Points, in no order, along strands that fork, close into loops and pass close to each other.
In the rows, 128 means zero.
Two points are linked if the straight distance between their rows is under 112. Some points are linked to none.
K59: [134 143 100 183  95 125 127 152 119 141 134 130 159 118 153 110 133 132
  59 148]
K747: [134 136 147 133 122 117 150 129  91  80 120 126 128 146 106 137 104 128
 176 100]
K95: [ 83 148 136 140 140  88 154 129 118 129  71 112  68 181 141 170 114  78
  90 120]
K629: [100 179 145 107 110 103 132 136  89  97 127 123 147  99 105 135  85 185
 106 125]
K3: [120 126  92 150 178 121 118 174 227 130 181 155  82 103 124 131 128 159
 165 132]
K141: [ 97 203 159 130 147  86 119 109 118 186 115 125 183 100  95 131 166 135
  76 158]
K908: [ 88 110 152 180 121 172 160 122 173 162 102 131 131 133 104 179  68 114
 124 116]
K702: [143 163 127  82 108 154 128 124 152 128 113 131  52 131 153 125 163 137
  89 166]
K35: [119 179 117 118 155  99 135  86  76 183 117 116 164 171 140 140 162 127
  99 137]
K453: [119 175 144 185 128  90 116 112 110 188  43 119 191 120 138 125 128 116
  97 144]
K372: [125 144 107 105 118 105 148 128 146 106 161 129 120 136 133 105  90 193
 117  63]
K912: [162 140 146 134 117 127 144 120  92 115 113 123  89 126 174 119 125  84
 122 169]
K80: [161 110 143 126 138 121 134 135 148  99 102 152  79 107 126 103 102  99
 143 162]
K27: [ 89 127  90 161 172 130 121 132 187 118 185 129  71  71 145 153 104 147
 139 129]
K156: [139 128 106 150 154 161 102 125 137 145 164 145 135 168 179 171 139  82
 141 114]
K893: [138 163 111 141 110 123  90 160  85 106  96 168 167 123 165 174 141 121
 139 140]
K998: [122  99 122  99 134 101 167 126 128 142 105  97 129 186  84  64 144 138
 117 113]
K668: [151 119  96  88  99 160 131  93 136 137 120 170 109 134 152 155 136 129
 132 113]
K758: [ 97  82  93 151 128 148 149 134 200 117 127 175 110  69 137 122  80 112
 123 195]
K510: [133 104 147  56  83 116  97  81  83  93 119 114 111 149 116  63 164 140
 152 122]
K464: [171  99 144 139 112 157 126 100  88 115 162  94 134 118 127  75 175 138
 174 104]
K613: [156 109 106 143 103 136 121 183 131 124 105 134 158 129 150 158  92 132
 138  86]
K891: [ 95 164 150 213 167  81 106 163 131 119 112 109 175  64 121 110 147 117
 122 141]
K359: [121 105 148  23 133  96 101  59  87 112 128 115 149 145 110  73 163 165
 153 101]
K73: [134 157 119 158 155 118 104 153 122 138 144 130 156 182 150 165 139 108
 148  82]
K542: [154 119 134 200 134 152 159 107 176 187 100 126 143 139 146 119  92  91
 120 173]
K628: [166 160 148  91 131  74  85 149 100  92 166 149 142  77 116 104 140 159
 117 120]
K175: [109 152 132 136 148 177 129 111 159 164 169 158 109 119 104 193 145 137
 219 147]
K872: [136 148 151 130 173  93 162 146 147 123  97 112 174 121 112  91 196 119
 173 113]
K688: [106  72 101 142 115 147 173  91 126  83 151 131  88 120 155 146 166 105
 141 104]
K526: [142 145 137 165 129  83 188  75  88 108  91 158 174  70 120 125 147 136
 149 158]
K305: [177 153 156  80 135  77  93 110 126 148 153 158 159 105  94 106 133 177
 116 104]
K348: [123 180 145 104 126 126 107 138 115 160 110 133 101 182  99 150 134 130
  83 133]
K444: [122  80 120 126 129 127 150 127 194 100 131 169  65  86 152 136  89 113
 111 150]
K44: [124 128 104 155 112 188 134 112 165 150 143 205 135 116 105 174 118 130
 191 143]
K787: [153 111 134 108  76 100  75 162  89  94 100 145 127 137  81  99 105 131
  83 147]
K517: [ 93 138 142 180 139 135 138  94 185 155 132 169  89 111 114 173  61 111
 110 129]
K434: [ 67 103  87 118 116 117 134 142 125 144 107  95 102 199 148 141  97  91
  64 166]
K300: [140 179 120 144 157  77 115 110 116 199  72 127 167 159 149 131 138 108
  95 154]
K895: [ 98 104 123 122 124 193 150 154 116 100 125  96 123 109 143 183 124 102
 186 123]
K184: [133 131 155 104 138  85 124 128  54 110  95 105 154 157  85 119 124 128
 140 113]
K174: [140  83 105  98 107  94 123 113  88 143 110  64 123 207  88  99 160 166
 103 121]
K427: [135 142 109 163 104 108  85 185 108 118  75 143 213 110 130 147 112 128
 132 109]
K507: [137  79 133 105 148 182 110  81 143 119 190 116  88 140 152 103 150 116
 163 106]
K235: [161 116 154  92 114 133 116 172 118 106 139  60  76 135 156  94  86 124
 116  96]
K157: [ 94 121  88 174 114 155 132 125 189 133 132 190 145  84 106 153  93 149
 155 164]
K885: [134 190 127 120 169 114  91 148 118 156 148 133 216 101 168 138 165 133
 104 134]
K643: [172 105 138 126 149 177 137  91 105 126 194 122 123 123 153 105 169 129
 203 119]
K802: [120 111  79 134 104 104 139 147 117 141 113 101 139 158 146 105 116 130
  49 149]
K284: [122 132 146 172 136 102 182 121 101 102  85 117 141  92 120 106 124 118
 134 168]
K142: [194  85 139 147  86 164 135 121 122 131 145 101 112 112 140  92 155 134
 120 132]
K311: [156 123 121  55  74 127 107 101  76 117  88 101 108 127 141  89 150 162
 123 140]
K452: [ 98 153  98  79 102 104 113 147 108  98 134 128 119 147 129 134  76 165
  88 102]
K450: [134 164 153 128 137 118  77 164 111 166 115 141 169 175 102 137 120 118
 126 109]
K374: [166 168 150 139 160 104  95 116 129 188 155 127 190  51 144 126 157 148
 112 156]
K626: [150 140 117 149 169 189 139 107 128 159 165 114 154 133 178 152 162 124
 185 116]
K340: [ 96 139 117 151 155 147 162  87 181 167 143 141  91 176 131 144 162  96
 107 134]
K136: [ 84 107 133 125 145 174 143 117 150 142 156 128 157 174 111  90 119 108
 125 135]
K72: [149 147 125 174 104  88 146 116 130 137 147 145 188  81 121  91 137 160
 101 147]
K537: [145  86 115  59 113 133 138 144 105 114 109  79 154 179 130  96  65 141
 133  93]
K849: [164 168 139 153 155 122 133 156 166 144 164 127 121  93 119 105 177 167
 139 137]
K259: [137  88 140 105 170 126 145 163 133 123  87  88 110 198 122 126  85  75
 134 100]
K869: [105 184 141 214 151  94  82 151 121 162  71 112 172  85 151 119 130 105
 107 128]
K418: [107  61 140 140 125 121 122 131 182  87 148 172  75  60 127 198  70 135
 108 117]
K868: [131 164  97 125  87 141  72 158  98 137 101 152 118 136 173 173 112 110
  79 143]
K245: [ 45 146 112 156 147 108 153 106 107 154  72 108 119 202 147 141 100  68
  78 142]
K74: [110 134 120 158 187 172 148 100 188 188 180 146  92 144 130 175 141 117
 164 130]
K607: [ 74 115 129 130 157 158 148 166 160  94 135 106  85  97 132 187 118 111
 166 101]
K488: [112 111 112  91  64 160 107 129 100 109 138 100 110 183 124 143 115 140
 130  70]
K449: [139 102 118 109  70 151  87 110  58 101 136 108 143 125 153 109 160 138
 106 146]
K984: [115 171 128 131  90 139 154 139  98  95 123 118 140 113 102 157 105 166
 157 106]
K60: [162 135 142 115 130  85 167 144 139 157  75  97 164 155  82  93 176 155
 134 119]
K205: [154 122 136  63 105 224 115 122 151 143 116 121  98 107 158 115 155 128
 151 154]
K28: [181 143 129 103 128  71 123  94 114 141 103 176 138 134  98 116 170 141
 137 125]
K719: [ 95 168 154  99 169 123 103 126 119 171 150 134 213 118 105 142 172 123
 113 130]
K901: [140 112 131 115  80 135 120  98  73  91 128 143  99 132 143 115 126  94
  92 163]
K516: [137 123 128 153 170 126 159 142 164 123 108 145 137 131 122 102 155 120
 190 127]
K971: [153 152 143 113 143  69 134  96 139 151 172 139 194  58 109 100 153 162
 109 126]
K631: [109 130 134 103 166  80 120 114  77 143 153  91 161 175 128 100 155 111
  76 127]
K482: [106 111 151  85 135 143 161 106 140 126 146 104 139 170  71  47 113 146
 117 137]
K587: [ 79  93 106 181 160 135 151  89 180 135 191 157  75  88 134 168  72 120
 105 138]
K556: [121 145 136 198 131  83 146 127  68  92 109 121 146 114 140 140 120 107
 114 152]
K381: [102 177 118 126 140 157 140 113 172 145 150 150  64 124 159 134 148 115
 102 165]
K117: [175  98 146 159 122 159 159 157 160 130 126 109 135 117  99  97 169 113
 157 131]
K363: [112 150 124 156 140  83 151 135  44  87 127 113 132 125 165 145 163 107
 104 116]
K497: [125 177 143 100 102 130 125 140 113 130 133 109  99 105 144 111 172 178
  91 151]
K25: [134 135 120  96 122 136 117 149 185 110 154 162  91 119  87 131 101 172
 138  77]
K24: [135 151 135  95 101 144  92 175 104 122  97 108 111 161 148 153 120 123
 101 146]
K274: [166  85 156 140 118 145 122 165 128 113 143  94  78 132 139 140 103  91
 140  80]
K161: [129  99 124  86 128 121 127 161 133 100 112  96 134 130 167  89  63 134
 127 103]
K949: [132  98 120 147 121 157 147 124 163 173  90 151 127 153 138 151 101  84
 112 135]
K858: [ 98 113 101 148 144 126 160 108  79  96 153 111 121 148 164 123 162  95
 125 111]
K237: [139 186 149  97 109 159 111 131 104 127 145 135 128  71 137 142 182 172
 132 165]
K695: [154 124 132  73 107  49  79 150  83 111  83 148 129 126  73 110 136 143
  81 160]
K281: [170 143 135 135 115  79 169  83 121 131  85 182 165 118 103 134 131 152
 161 136]
K99: [ 84 132 148 112 156  82 139 106  50 111 123  89 170 197 125 123 160 116
 134 117]
K346: [120  50 112 114  93 179 176  56 138 112 154 147  68 101 147 147 161 107
 142 138]
K669: [137 118  93 145 108 149 132 151 171 109 140 139  88  90 135 151 174 139
 163 132]
K420: [114  64 140 170 170 146 113 149 192 119 136 152 127  85 132 167  54 103
 175 135]
K182: [104  77 126  89 103 168 139 108 131 124 142 109  96 170 119 141  99 127
 103  84]
K723: [146 168 147 152 149 140 117 116 148 147 133 158 139 108 125 127  88 136
 134 170]
K714: [133  76 134 171 137 113 139 153 178  90 156 140  89  97 107 162  57 124
 147  91]
K365: [111 108 115  67 149 120 143 150 118 132  99  71 129 230 124 113  77 110
 133 103]
K476: [160 138 157  75  85 115  63 154  96  81 143 153 131 114  86  93 121 167
 129 126]
K725: [160  81 121 189  88 162 131 174 147 126 140 112 118 121 140 154 118 126
 148  84]
K743: [128 117 117 105  69 128 130 101  76 129 135  84 116 167  84 111 147 169
 119  91]
K17: [123 164 147 181 179 103 108 147 154 126 132 116 156  69  85 117 165 148
 150 161]
K578: [146 111 105 107 145 137 112 178 218 127 138 167  81 135 121 107 130 137
 150  94]
K386: [101  65 137 111 135 188 131 104 163 125 177 121 111 173 123 102 120 101
 137  94]
K803: [141 133 133  93 113 193  91 138 149 123 172 142 125  92 121 106 159 161
 153 167]
K902: [ 84  86 120 148 146 172 128 140 135  96 134 141 147  88 144 170  68  88
 197 144]

A tip is a point with one link. Name the tips that can be reached along the links from each point below, in the order of the rows.
K725 -> K259
K311 -> K359, K607, K205
K374 -> K95, K141, K695, K346
K517 -> K542, K849

A fork is a point with three links, a tip a point with one. Leave the first point through the second and follow the links. Name the first fork or tip that comes.
K346 / K688 -> K305
K156 / K73 -> K259
K629 / K984 -> K849
K25 / K578 -> K542
K444 / K80 -> K359
K537 / K161 -> K643
K44 / K175 -> K205
K381 / K340 -> K444
K281 / K526 -> K346
